A landscape with many valleys, sampled at points; each row gives a point and its height.
From any point a ball rolls to the lowest of the 2 points nearest to it. It stops when none of these is lower. Distance is the straight distance between rows; heights are no part of it.
Z_401 height 318: [159 142 144 114 187 144 194 188  91 151 139 135 115  75 148 168 108  56
 139 154 148 152  78 131 153 139 121 150  89 138  79 116 104 114]
Z_534 height 506: [139  85 199 163 122 150 101 103 157 103 141 185 123 158  74 162 104 207
 114 104 129  88 180 121 104 113 131 113 163  75 142 129 157 145]
Z_209 height 235: [105 139 113 155 136 110 164 105  64 104 105 118 126 139 152  99 105 125
 112 114 129 153 137 125 122 122 134 107 120 160 120 136 128 106]
Z_423 height 496: [123 136 109 120 119 130 103 138 140 133 144 101 140 135 141 126 147 138
 148 142 122 107 115 143 131 124 153 112 122 124 153 118 125 138]
Z_813 height 240: [125 120 146 146 137 149 118 130 123 137 150 106 153 175 108 145 133 186
 137 159  74 110 143 146 135 116 175 149 118 135 102 123 123 162]
Z_628 height 96: [136 186 113 176 158  78 158 108  83 118  88 104 102 125 139 144 113  81
 127 119 137 136 115 138 163 126 119 119 109 137  97 119 124 104]
Z_179 height 354: [137 143 188 180 144 154 120  80 103 129 115 132 122 148  92 147 126 204
 105  44 153 147 195 157 116 120 127 159 129 126  80 152 141 113]
Z_24 height 308: [ 82 146  95 148 124 110 145 160  62  97 107  98 103 124 184 108 133  94
 133 125 163 130 105 120 124 123 149 100 114 152 161 113 133  98]
Z_556 height 365: [123 128 109 118 131 117 168 188 109 124  94 133  98 109 140 128 108  60
 128 142 155 153  91 102 129 142 113 122 132 153 142 127 127 121]
Z_111 height 241: [128 126 127 160 120 128 159  78 105 131 114 120 140 167 102  98  88 143
  92 138  94 153 163 108 165 129  87 111 137 141  89 154 122 143]
Z_325 height 184: [ 93 126 122 102 127 142 110 101  87 111 132 127 154 137 138  91 129 172
 116  94 136 125 150 152 100 133 136 119 124 146 171 159 119 140]
Z_641 height 88: [152 134 159 126 121 133 110  45 156 153 151 159 154  94  86 135 119 162
 112  98 141 135 161 148 160 106  69 114 130  93  78 168 118 148]
Z_789 height 573: [107  97 140 193 114 158 191 110  87 123  97 121 112 164 105 116 112 166
  93 106 118 163 174 109 156 101 120 143 141 132  62 130 120 102]
Z_477 height 508: [140 166  96 101 134 120  81 139 121 135 127  80 138 143 144 125 150 113
 142 136 118 104  95 146 133 146 131 133 115 130 159 110 124 133]
Z_591 height 439: [109  94 150 138 111 148 104 127 141 119 142 143 127 125 109 146 137 181
 136 100 145 110 157 156  98  96 166 122 151 116 137 132 142 143]
Z_845 height 145: [116 143 117  96 129 111 108  82  91 113 103 126 137 135 130  89 130 151
 102  82 130 144 146 150 101 140 115 138 138 160 149 157 128 130]
Z_653 height 366: [162 163 149 109 170 116 180  97 124 169 125 155 141  98 122 157  85  68
 113 116 173 168 116 130 168 137  92 159  82 124  82 128 120 128]
Z_834 height 227: [133  82 126 129 110 133 154 101 167 146 162 140 147  94 109 128 113 134
 132 160  94 129 137 124 156  92 107 111 150 119  80 140 105 149]
Z_558 height 237: [137 155 105 176 131 113 113 170  99 133  79  96  91 130 128 156 161 103
 137 131 101 120 126 137 119 121 141 167 138 184  62 108 145 112]
Z_509 height 110: [145 193 128 149 159  64 123  81  94 117  72 126 103 160 124 128 113 110
 103  88 136 153 138 138 132 151 119 143 115 149 121 129 146 111]
Z_478 height 132: [164 180 116 118 180 104 121 157  85 148 100 105 121 152 128 152 121  92
 129 132 105 134  88 141 134 177 119 166  96 161 115 113 121 132]
Z_541 height 277: [117 131 156 124 151 163 153  85  81 135 146 135 162 111 129 107 106 177
 110  79 141 149 165 158 118 121 131 128 109 139 109 158 110 132]
Z_234 height 180: [138 133 124 150 130 139 171 117 128 148 126 111 149 157 114 117  97 117
 120 168  87 148 128 104 173 125 116 121 120 136  86 133 114 147]
Z_260 height 288: [126 140 123 123 117 129  85  87 120 120 145 101 153 165 113 116 134 170
 131 138  90 105 143 152 140 122 128 113 135 130 140 159 123 174]
Z_721 height 221: [131 153 136 178 124 132 192  63  91 120 112 147 133 107 115 101  86 101
  98 126 153 154 151 118 175 112  78  84 128 112  82 147 124  99]
Z_203 height 109: [160 184 105 130 161 102 123 117  99 142 109  93 133 162 127 128 114  92
 125 150  89 129 101 130 154 163 105 139 107 156 112 126 119 147]
Z_993 height 546: [154 129 143 163 103 109 114 155 199 139 109 134 103 141 123 157 154 117
 148 122 141 123 135 121 128 103 153 122 155 104 135 107 167 116]
Z_54 height 254: [120  94 122 116 114 142 138  94 152 126 174 141 159 118 117 113 105 150
 135 154  99 116 134 127 139 109 119  89 142 109 131 153 110 161]
Z_279 height 233: [112 113  93 150 104 125 122 144 101 130 111  96 128 130 119 119 145 136
 131 162  74 118 135 130 135 104 122 136 146 189  68 131 121 143]
Z_298 height 537: [137 148 107  89 130 119 105 152 144 134 119  96 123 101 148 135 143  85
 143 105 170 125  85 143 125 139 125 127 121  96 184 106 118 102]
Z_552 height 454: [113 114 120 151 161  88 176 103  74 114  94 122  89 124 125 128  95 130
  91 106 110 177 156 128 118 135 132 171 119 193  53 115 126  94]
Z_56 height 188: [158 158 119 142 150 135 103 156 119 156 126  97 142 151 123 151 146 129
 143 156  81 111 108 144 136 139 149 154 106 161  91 107 125 139]
Z_62 height 346: [110 115 131 129 114 135 118 125 171 117 168 140 140 176 145 116 122 141
 143 155 126 108 132  98 127 147 147  86 121  89 201 117 144 141]
Z_631 height 387: [101  91 110  81 116 119  80 124 160  93 182 142 142 157 141 135 148 161
 151 205  76  73 102 138 101 150 153 138 125 118 177 112 119 164]
Z_186 height 301: [133 135 123 109 168 143 185 181  88 140 125 124 117  67 151 147 113  83
 133 129 159 157  87 144 121 137 143 155 100 163  98 119 107 109]
Z_437 height 210: [154  93 169 133 137 137 150  93 172 165 162 160 159 112  99 156 110 155
 119 119 126 152 157 126 145 105 128 153 127 103  72 122 122 145]
Z_265 height 417: [133 136 122 144 125 122 137 210 141 140  83 119  73  97 136 162 153  78
 149 120 156 140 110 120 107 115 142 149 142 148 107 111 148 109]
Z_255 height 141: [137 118 149 165 105 133 120  98 152 143 119 138 126 111  92 143 129 159
 122  93 154 136 165 147 137  93 119 117 154 108  86 141 136 126]
Z_933 height 149: [151 154 115 115 142 119 101 121 125 154 120 104 143 118 117 140 144 138
 133 114 115 124 120 171 123 127 138 164 125 158  95 126 123 138]
Z_198 height 376: [123  90  93  75 107 120  79 131 157 113 159 137 149 121 114 131 150 145
 145 184  72  83 102 143 105 133 138 150 152 147 139 124 117 162]
Z_446 height 345: [109 128 151 133 165 142 170  86  59 119 125 143 134 119 135 103  97 169
  96  61 141 168 171 143  90 136 138 140 113 166 103 147 124  97]
Z_531 height 313: [ 87 123  71 109 102 123 127 128  77 105 127 103 139 121 156  87 133 117
 138 151 117 125 110 133 120 120 120 105 134 175 139 148 112 132]
Z_372 height 304: [132 147 144 147 130 147 145  46  97 120 131 138 149 146  99  80  92 159
  90 112 108 142 172 109 156 143  54  84 135 120 104 187 118 143]
Z_206 height 334: [107  94 114 138 114 152 159 161 146 130 159 122 140 117 142 124 136 133
 155 200  74 115 117 110 143  98 148 106 124 134 105 124 104 138]
Z_85 height 199: [120  87 115 134 103 128 132 132 147 144 133 122 133 108 102 129 127 146
 125 150  99 125 147 135 139  98 125 132 158 153  79 135 118 152]
Z_985 height 278: [134 178 129 159 145  97 169  31  81 110 110 145 123 109 120  99  84 103
  93 115 137 152 146 128 170 132  70  93 114 126  89 161 119 106]
Z_353 height 319: [ 90 132  94 128  99 115 104 213  90 103 100 119  94 153 164 116 160  89
 153 164 141 117  91  91 115 130 134 135 128 175 150 116 141 122]
Z_32 height 353: [100 100 106 129 109 144 127 192 142 117 146 129 125 141 150 123 152 122
 160 213  81 106 107  89 127 120 145 113 115 156 128 119 118 140]
Z_216 height 91: [138 115 126 135 103 122 117  77 147 147 121 137 132 110  87 115 111 147
 103 109 132 139 163 142 150 114  82 117 153 130  87 156 124 145]
Z_605 height 179: [157 152 143  70 162 130 131 157 145 147 120 126 131 130 137 135 108  80
 121  96 177 157  87 124 121 179 122 150  99  89 200 110 122 111]
Z_750 height 607: [ 84 127 106 118  83 113  66 116  83  84 113 119 127 155 146  93 161 160
 133  87 160 112 143 148  92 113 135 125 155 151 174 150 149 123]
Z_788 height 720: [117 131 114 123 130 151 164 102  87 133 156 106 157  59 154 111 122 123
 133 121 150 134 120 176 144  83 128 104 118 140  93 147  99 118]
Z_831 height 93: [139  99 173 153 105 144  85  86 140 113 117 168 123 136  56 122 108 197
  90  86 138 105 194 124 132 130  64 104 171 110 118 164 147 147]
Z_324 height 134: [136  71 140 155  91 118 137 157 183 145  93 142  93 144  91 125 118 129
  96 143 122 146 174  94 150 122 116 151 164 143  93 106 161 138]
Z_764 height 172: [140 183 142 125 176  87 146  66  91 131  88 148 115 128 126 119 100 119
  90  72 146 168 146 140 121 157 116 156 102 147 115 134 130 108]
Z_878 height 352: [119  97  82  68  97 127 119 148 164 112 144 133 138 114 133 105 132  87
 147 170 115 122  86 105 116 142 105 121 147 134 172 137 113 139]
Z_679 height 223: [134 200 146 112 205  71 136  33  67 107 104 141 110 121 147 113 106 122
  96  70 116 161 138 151 129 152 128 142  86 139 118 137 116  95]
Z_294 height 255: [ 89 100  97 129 102 143 153 175 113 122 116 118 118  85 147 115 141 118
 143 147 132 133 120 126 110  96 148 118 139 173 109 135 121 123]
Z_658 height 446: [156  98 135  67 122 117 111  93 202 139 143 175 152 109  93 119 115 131
 107 111 131 135 132 128 104 148 110 155 154 101 164 134 128 144]
Z_802 height 370: [ 90 130 111 148 107 136 126 174 113 115 131 105 129 193 154 109 136 123
 148 192 104 116 116  87 145 133 148 106 107 152 146 119 137 141]
Z_579 height 554: [143 126 116 121 119 110 111 195 178 133 140 111  94 108 175 158 174  90
 167 141 139 107  89 115 124 125 133 110 128  90 184  93 132  90]
Z_683 height 271: [109 120 128 137 144 158 194 167  97 133 124 125 119  72 148 134 116 108
 127 115 167 163 117 139 114 114 163 148 114 163  91 124 121 106]
Z_46 height 562: [122  91 145 101 105 126  90 129 160 114 135 161 137 172 100 132 123 175
 114 137 122 105 152 135 102 130 162 148 153 128 161 129 163 164]
Z_74 height 402: [127 108 132  64 135 125  90 109 169 116 168 147 159 151 120 128 130 163
 130 158  92 102 114 144  98 155 156 155 123 111 183 124 123 165]
Z_371 height 104: [146 170 183  97 150 152 107  44 124 148 123 185 158  85  94 101 133 169
  99  56 165 137 169 138 123 156  61 116 126  93 117 175 124 127]
Z_156 height 403: [112 125 136 135 168 116 173  90  71 121 115 132 109 104 134 125  98 149
  94  69 145 182 160 151  92 135 146 173 119 182  71 131 128  94]
Z_566 height 356: [136 137 144 136 140 142 156 168 157 148 141 129 119  99 167 140 125  94
 137 101 193 139 107 117 132 126 157  97 107  82 171  93 138  88]
Z_943 height 608: [118 113 151 179 124 171 185 119 109 138 120 119 143 170 107 124 110 163
 114 130 107 155 158 114 160 101 141 134 124 114  80 128 117 124]
Z_882 height 34: [131 133 140 148 103 132 104  76 126 119 113 145 135 134  90 104 119 165
 107  90 142 124 171 128 132 124  79  87 158 116 129 168 141 139]
Z_97 height 327: [127 119 111 106 112 122 110 107 187 113 179 126 139 144 153 115 135 118
 144 147 127 101 109 103 130 153 124  84 127  66 210 116 125 130]
Z_171 height 292: [112  96  98  67 103 118  89  85 174  93 182 131 152 112 132 115 144 139
 150 159 104  86 101 141 102 135 122 116 145  77 199 130 101 149]
Z_714 height 440: [131 118 127 114 123 134 123 210 155 134 109 131  98 121 139 151 152 106
 151 125 157 138 102 116  94 133 164 154 131 146 149 107 147 110]
Z_984 height 544: [ 90  64 168 113 118 157 109 139 141 105 147 185 132 173  98 138 104 197
 107 130 130 106 171 124  80 133 172 144 142 129 161 129 155 161]
Z_765 height 341: [121 146  94  86 125  91 109 179  81  96  81 110  98 143 140 126 132  48
 137 124 163 138  72 111 119 167  97 148 135 129 189 123 127 111]
Z_49 height 324: [108 145 108 147 122 129 152 188 108 121 112  96  99 114 173 128 133  75
 146 149 155 123  98 109 146 113 141  88 114 121 155 110 132 105]
Z_388 height 155: [164 164 127  94 165 117 126 163 125 150 107 118 123 148 128 146 112  85
 128 123 143 148  87 126 132 175 119 156 102 129 157 115 127 130]
Z_174 height 291: [138 160 152 121 143 144 102  83 158 134 166 126 155 162 131 103 121 153
 120 114 131 111 144 111 142 160 131  85 111  63 195 130 135 145]
Z_3 height 453: [126 126 186 130 160 172 127 107 128 142 162 153 165 143 113 134 114 196
 122  85 144 127 166 141 110 130 167 129 105  93 147 130 131 145]
Z_144 height 368: [ 95 112 125 149 104 144 134 149 151 113 154 124 138 197 145 111 122 135
 146 190 104 119 129  80 147 133 149  87 112 117 166 119 140 146]
Z_585 height 547: [139 120 114  89 126 123 127 183 163 131 140 118 113 110 161 140 141  77
 154 134 157 126  79 111 123 144 123 111 122  92 199 106 122  96]
Z_132 height 236: [160 125 129 150 145 128 113 163 167 143 170 120 137 147 147 157 160 133
 165 197  52  90 102 112 141 136 152 131 106 120 121  93 116 135]
Z_199 height 473: [149 141 131  93 114 130  96  84 183 128 126 157 150 125 104 100 124 123
 118  99 155 128 134 118 116 153  99 112 153  80 186 141 141 133]
Z_941 height 294: [128 145  94 109 134 125  93 227  91 123 112  96  79 121 164 152 169  55
 158 161 129 101  65 110 132 150 107 113 122 119 161 108 121 100]
Z_691 height 351: [135 139  97  96 136  93 137 186  97 117  81 128  88 127 125 144 120  39
 135 141 145 143  73 106 132 168  85 133 141 135 155 134 129 122]
Z_76 height 483: [101 113  98  81 114 129  88 158 150 115 157 107 139 127 156 125 158 130
 151 156 129  96  91 137 113 143 153 127 112 115 194 105 115 122]
Z_308 height 530: [105 104 117 175 113 128 192 133  91 122  88 115 107 149 118 108 108 125
  98 151  98 159 149  94 156 112 116 136 139 162  68 126 120 118]
Z_952 height 275: [156 127 122 159 114 116 141 107 184 139 168 112 138 127 139 139 138 112
 162 176  80 108 115 109 170 102 117  87 139  85 112 121 117 137]
Z_527 height 518: [123 159  96  93 114 115  48 148 123 115 121  69 134 139 148 129 178 120
 141 119 138  85  98 160 118 139 145 152 124 121 181 105 132 113]
Z_553 height 86: [159 131 110  58 165 133 144 159 118 156 133 133 142  83 125 143 111  80
 130 139 127 147  72 144 125 160  98 169 107 152 110 130  90 127]
Z_228 height 274: [114  88 115  96 107 134 114  74 162 105 186 151 150 108 121 111 117 153
 140 150 105  96 124 132 119 117 115  81 152  85 170 153 109 160]
Z_405 height 165: [152 111 132 136 113 123  87 230 184 115 119 149  84 132 150 166 195 110
 164 171 101  88 109 100  93 123 157 160 142 141 136 101 162 111]
Z_120 height 213: [155 133 140 160 141 143 117 156 145 151 143 104 147 168 117 156 147 153
 149 176  61 107 122 128 142 121 171 153 108 133  88 100 127 143]
Z_535 height 594: [ 71 102 107 118  85 122  96 143  83  93 118 132 126 161 144  98 147 160
 129 108 151 125 145 135  83 118 153 146 147 183 151 143 150 131]
Z_72 height 208: [140 128 152 166 120 132 140 132 158 155 102 128 113 138  98 149 126 140
 116 104 147 153 161 132 133 111 145 158 140 132  82 115 151 123]
Z_235 height 664: [ 90 108 153 146 133 174 138 115  89 115 159 121 157 155 126 121 114 197
 131 117 120 114 161 148 125 107 155 103 107 121 141 150 111 145]
Z_412 height 414: [129 134 183 171 143 172 136 108 113 138 134 136 147 143 105 143 122 190
 123  66 160 142 175 145 116 114 154 129 120 102 110 137 139 123]
Z_956 height 270: [150 181 164 115 155 145  92  62 154 147 171 118 159 120 143 110 138 153
 110  88 153 111 136 129 157 149 119  85 105  43 177 132 122 129]
Z_702 height 214: [ 91  98 121 152 128 153 178 144  84 126 118 107 116  96 133 126 125 152
 120 110 134 161 149 142 101 107 163 158 134 184  71 136 120 111]
Z_504 height 525: [109  68 186 146 118 144 113 114 154  97 157 189 126 189 101 154 101 198
 121 148 107  90 167 111  94 122 157 118 148  86 166 118 153 156]
Z_955 height 47: [147 142 173 104 130 147  89  41 140 137 145 174 155  76  84 123 133 178
 107  67 150 125 159 154 136 124  59 112 135  92 108 184 114 148]
Z_940 height 486: [149  97 190 179 109 128  94 101 176 111 143 174 114 139  94 178 139 190
 135  99 145  96 163 142 105  92 152 112 168  60 138 118 161 130]
Z_208 height 404: [168 142 148 113 143 109 151  92 167 189 122 157 132 103 101 165  99  87
 114 115 159 164 135 128 163 130  83 173 101 127  67 122 127 130]
Z_305 height 307: [110  74 108  74  90 110  94 110 184  91 158 162 141 128 127 122 140 137
 144 165 114  97 107 124  88 135 133 129 161  99 199 124 127 147]
Z_64 height 388: [118 121 127 147 123 131 173 194 127 133  85 137  94 115 136 133 116  87
 124 125 161 162 122  95 117 127 142 132 133 153 124 117 144 113]
Z_663 height 242: [153 184 157  89 169 147 126  76 142 154 149 132 163 121 142  97 113 113
 104  89 162 138 125 118 148 170 113 113  94  66 178 131 119 130]
Z_794 height 186: [141  74 164 165 111 140 169 149 198 155 119 160 110 132  97 145 115 136
 108 131 126 157 170  88 143 110 131 151 150 108  86 101 145 123]
Z_700 height 421: [160 118 150  50 143 119  93  94 191 129 155 156 164 130 112 130 132 150
 119 124 109 115 118 147  95 160 144 180 128  91 187 122 122 154]
Z_151 height 200: [133 154 130 178 110 108 109 108 108 124  90 101 115 176 113 127 137 149
 118 108 125 135 157 138 137 112 132 124 144 146 102 136 154 128]
Z_607 height 185: [132 135 113 151 128 129 134 152 126 154 104 106 106  86 117 159 150 110
 139 122 124 134 129 153 123 107 132 167 139 169  49 115 127 117]
Z_642 height 498: [109 124 106 169 141  94 179 134  69 106  82 112  96 146 133 123 111 106
 108 147  88 158 133 104 138 123 130 149 129 188  63 117 123 105]
Z_970 height 264: [133 109 155 132 130 139 104  96 137 127 160 124 154 162  96 146 118 193
 130 146  78 102 150 153 137 103 149 133 133 113 113 142 118 177]
Z_609 height 497: [139 127 115 112 103 117 109 127 176 134 118 142 130 134 117 119 126 106
 130 120 150 132 120 114 123 132 117 113 152 111 169 130 148 130]
Z_415 height 347: [145 179 122 132 130 132 130  44 125 127 133 117 147 142 116  82 104 122
 109 122 120 139 139 115 160 153  78  78 126 102 131 172 122 154]
Z_675 height 48: [150 194 115 159 167  52 124 130  84 115  68 108  83 159 127 161 123  75
 131 108 132 133 109 134 145 160 120 150 115 147 121 111 144 110]
Z_495 height 332: [109 149  97 114 122  85  99 196  62  93  86 116  90 165 157 125 148  68
 143 139 147 127  76  99 115 160 118 150 128 166 168 114 142 114]
Z_458 height 174: [147  95 147  97 145 139 146 100 162 159 177 155 169  82 119 145 118 148
 130 120 128 144 133 146 130 105 136 149 120 117  90 130 105 149]
Z_422 height 520: [136 105 132 134  93 116 109 137 189 137 111 156 117 113 106 136 139 125
 131 105 161 129 143 126 111 108 133 119 172 112 142 123 159 124]
Z_455 height 528: [132 151 101  71 126 117  66 168 121 120 111  68 127 115 145 137 163  83
 141 112 154 109  77 153 114 154 118 158 117 101 195 102 111  95]
Z_163 height 137: [164 154 119 120 153 122 151 137 135 155 125 115 136 158 115 133  94  82
 126 170  91 145  98 100 163 165  97 134 111 144 107 127 117 154]
Z_754 height 122: [118 157 114 184 127  92 130 108  78 110  85  93  94 147 136 136 142 134
 129 101 124 144 144 147 122 103 142 135 137 163  79 124 143  98]
Z_161 height 363: [139 102  81  74 110 123  98 136 173 112 167 125 142 128 133 120 147 101
 159 191  77  95  78 111 117 156 107 129 138 126 164 127 109 147]
Z_930 height 175: [140 158 146  95 144 143 124  67 129 148 125 158 160  90 115  99 115 135
 105  73 166 147 145 146 124 144  98 124 122 104 136 154 121 128]
Z_898 height 125: [146 109 127 138  95 112  95 200 178 125 100 135  97 149 120 149 163 112
 138 163 106 103 128 101 121 118 144 156 160 157 113 111 174 132]
Z_944 height 314: [140 173 110 136 128 120 117  91 130 131 133  92 142 172 131 101 113 112
 126 143 108 124 122 112 161 147 111  92 118 113 149 141 130 156]
Z_152 height 222: [113 121 143  92 148 152 129 107 106 137 146 134 163 125 122 111 118 179
 113  97 125 139 150 161 103 135 154 147 114 147 141 150 113 154]
Z_783 height 256: [164 113 134 152 135 106 140 109 180 141 194 127 150 125 149 157 148 136
 168 190  54  98 106 115 149 115 131 119 125  90 111 101 103 145]
Z_396 height 323: [122  77 128  93 113  95 119 117 190  96 173 173 136 131 151 145 144 149
 147 173 112  95 102 126  78 152 150 139 139  93 210 104 120 139]
Z_330 height 410: [ 94 104 140 132 118 163 120 130 130 121 156 145 141 100 137 126 137 168
 142  89 178 111 146 148  98 107 166  91 129  95 170 125 135 114]
Z_63 height 735: [125 153 123 105 152 150 159  87  81 132 160 111 162  68 165  96 111 116
 117 110 164 134 114 172 147 114 125 103  99 123 130 139 101 115]
Z_920 height 282: [ 91 157  98 139 144  86 130 107  45  82 111 103 112 146 181  95 119 115
 118 104 138 135 120 123 118 134 142 102 110 153 159 120 134  94]
Z_652 height 459: [ 92 110 112 100 114 141 109 215 137 115 128 124 106 135 168 132 162 115
 154 148 166 122  96 113  99 139 168 137 106 145 186 102 133 108]
Z_352 height 640: [109 129 157 158 140 175 174 120  93 134 150 115 163 161 135 112 102 165
 120 128 124 143 151 127 144 119 159 111  95 117 124 132 117 127]
Z_718 height 230: [132  74 148 153 117 150 181 161 173 158 121 138 108 109 105 143 124 136
 111 147 112 158 157  98 149 103 132 173 138 131  52 103 123 127]
Z_810 height 312: [118 132 129  97 127 130  93  71 180 109 197 121 145 152 148 108 136 149
 126 137 119  83 127 112 130 167 125  87 117  44 223 123 119 144]
Z_779 height 265: [116 130  94 128 114 121 111  98  96 123 133  93 150 141 123 106 130 153
 133 149  80 114 134 149 138 111 114 114 140 165 106 156 112 159]
Z_374 height 244: [152 105 172 148 133 138 121  82 157 144 159 138 150 150  84 157 115 185
 121 130  92 123 161 141 153  97 132 144 137  99  78 134 119 165]
Z_879 height 380: [105 130 134 131 133 159 143 150 131 137 144 127 136  95 162 120 128 125
 129  89 199 129 126 134 113 127 167  96 108  95 180 106 138  91]
Z_13 height 463: [136 101 170 151 105 131  76 117 161 106 131 147 114 144  95 170 141 191
 129  99 144  92 162 164 101  94 172 135 166  99 134 129 169 144]
Z_140 height 309: [102 126  90 116 126 143 118 225  87 114 114 117 100 119 166 127 161  90
 155 181 122 114  82  98 117 138 134 127 109 175 134 122 115 116]
Z_12 height 87: [139 148 124  98 145 103 110  90 106 141 101 123 135 124 116 117 126 148
  97  84 125 149 146 168 107 142 122 178 129 176 105 145 126 135]
Z_780 height 563: [155 128 129 142 116 109 122 192 191 137 119 128  93 130 151 158 157  88
 165 151 122 118 104  99 128 120 132 115 143 103 155 103 149 111]
Z_872 height 293: [157 160 113 161 120 120 133 117 165 142 138  93 127 155 134 128 121  90
 151 169  98 118 110 100 179 125 108  85 126  95 122 122 131 141]
Z_447 height 224: [124 100 160 188 102 145 139 127 132 130  92 137 109 173  85 130 119 168
  94  93 145 148 192 112 130 117 133 146 156 132  94 125 162 119]
Z_339 height 154: [127 160 124 185 139 111 204 101  81 110  98 128 113 108 136 121  93  74
 115 136 148 147 126 125 179 106 111 101 117 124  87 127 120  96]
Z_251 height 127: [143 135  98 107 139 122 149 144 122 157 117 122 131  83 124 135 117  87
 132 141 119 140  98 142 141 128 101 144 127 163  82 130 104 130]
Z_647 height 225: [150 186 137 112 151 120 132  59 116 149 121 138 146  80 132 118 117 107
 113  82 181 150 126 158 148 130  94 121 101 102 118 146 117 118]
Z_858 height 485: [130 146 183 120 164 179 138  95 117 148 159 165 177 123 124  99 109 176
 116  79 162 124 165 124 119 150 128  96 105  78 158 138 131 124]
Z_457 height 162: [145 107 111 107 126 125 139 158 155 158 126 133 130 107 111 133 120 110
 126 155 104 138 116 120 132 132 116 150 137 164  94 123 117 142]
Z_30 height 286: [138 156 103 150 124 126  83 222 112 130  98  96  81 135 158 153 181  74
 163 159 112  95  91 110 129 127 128 126 125 140 129 101 143 110]
Z_322 height 580: [ 98 102 116 111  94 125  95 139 121 110 124 137 140 168 118 107 134 157
 121 132 129 120 143 127 104 128 146 140 146 162 156 141 152 155]
Z_636 height 344: [144  86 146 117 125 102 137 111 192 123 178 174 142 111 143 148 135 152
 146 144 119 111 117 128  95 133 151 128 139  86 183 107 122 136]
Z_230 height 333: [111 119  71  88  96 123 124 119 125 115 128 114 143 106 130  90 121  91
 134 148 121 125 100 122 129 128  95 106 151 149 146 153 112 141]
Z_799 height 338: [157 160 144 118 182 106 188 147 100 156 115 148 112  91 124 178  95  49
 127 123 166 158  99 138 163 149  99 160  88 129  87 122 116 120]
Z_141 height 276: [132  88 130 148 112 136 155 176 181 147 128 135 107  78 122 152 152 120
 144 157  97 130 136 112 127  84 139 149 147 134  66 110 124 124]
Z_153 height 306: [139 102 122 148 124 146 170 178 166 139 154 132 123  75 151 142 153 105
 160 193  67 116 111 101 143  83 127 125 127 124  72 117 103 119]
Z_349 height 153: [100 120 119 177 116 128 152 130  80 112 100  99 101 141 133 127 135 153
 123 108 123 151 157 135 111 100 157 144 141 172  79 131 135 103]
Z_204 height 702: [ 98 129 115 161 113 153 154 123  85 118 144  89 135  95 156 115 139 138
 146 126 140 122 131 159 145  77 147  83 123 126 108 141 110 110]
Z_646 height 73: [128  91 139 159  83 119 115 188 169 125  88 134  93 169 109 134 146 130
 112 151 120 126 158  90 131 115 148 161 170 158 104 109 183 135]
Z_289 height 683: [ 95 116 139 162 121 178 144 101  75 107 162 108 153 121 139 112 119 178
 137 110 134 109 154 157 145  83 132  73 117 113 127 161 103 124]
Z_494 height 273: [144 210 135 134 151 103 148  28  88 117 112 151 129  77 132  99 106  91
  99  93 175 141 129 141 165 149  67  89 103  94 123 157 124 103]
Z_886 height 207: [140 159 133  95 159 141 146 125 126 145 123 137 148 117 145 108 101  99
 110  93 176 148 114 125 127 164 125 121 103 100 185 119 127 115]
Z_133 height 130: [154 113 124  69 153 134 140 130 159 160 160 145 164  82 127 135 120 118
 135 129 124 144  96 144 118 136 129 160 112 133 124 124 102 138]
Z_275 height 283: [100 130  91 136 111 118 159 101  78 103 116 122 133 124 150  79 101 106
 116 134 133 141 127 115 136 123 105  79 139 155 137 156 125 123]
Z_839 height 300: [128 124 101 102 133 142 101 252  87 121 104 131  75 115 154 148 174  67
 158 177 126 116  69  95 103 152 113 135 118 152 144 123 119 105]
Z_939 height 151: [125  82 162 153 103 139 102 115 129 118 106 154 122 166  77 117 111 188
  85  88 141 122 200 121 120 133 112 136 166 139 123 145 161 145]
Z_841 height 471: [ 84  98  95  74 119 147  93 211 132 107 147 129 122 124 163 129 172 126
 161 177 140 105  81 123  92 150 159 147  98 156 176 106 108 112]
Z_368 height 269: [132 153 110 160 129 126  97 214  97 123  83 102  84 143 147 153 177  97
 151 142 117 110 107 116 106 131 153 163 128 181 102 104 156 113]
Z_293 height 228: [116 116  89 123 109 131 125 179 132 139 109 116 109  63 135 138 162  98
 153 135 125 120 109 145 111  97 131 137 150 168  90 123 121 120]
Z_106 height 339: [139 161 133 154 139 122 146 171 137 144 110 105 103 122 156 149 126  79
 143 115 172 136 103 116 148 125 144 102 113  97 152  99 143 102]
Z_981 height 281: [146 159 160 178 120 116 100  85 120 128  94 117 109 157  95 143 140 178
 107  68 151 140 179 164 122 116 129 145 143 136  90 147 160 114]

Call two points neighbours if one is among the 2 nearest of the other. Go from one point of each pair to the other, from neighbour to neighbour, staying as low as possible. Name the highest point that can't be avoided.
Z_675, Z_754 => Z_858
Z_646, Z_203 => Z_802
Z_203, Z_12 => Z_415
Z_209, Z_12 => Z_780
Z_12, Z_553 => Z_970
Z_209, Z_607 => Z_531
Z_675, Z_955 => Z_985
Z_882, Z_955 => Z_216

Where does a ball stop that starts at each point below?
Z_788 => Z_12
Z_802 => Z_646
Z_652 => Z_607
Z_422 => Z_209
Z_591 => Z_209
Z_944 => Z_12
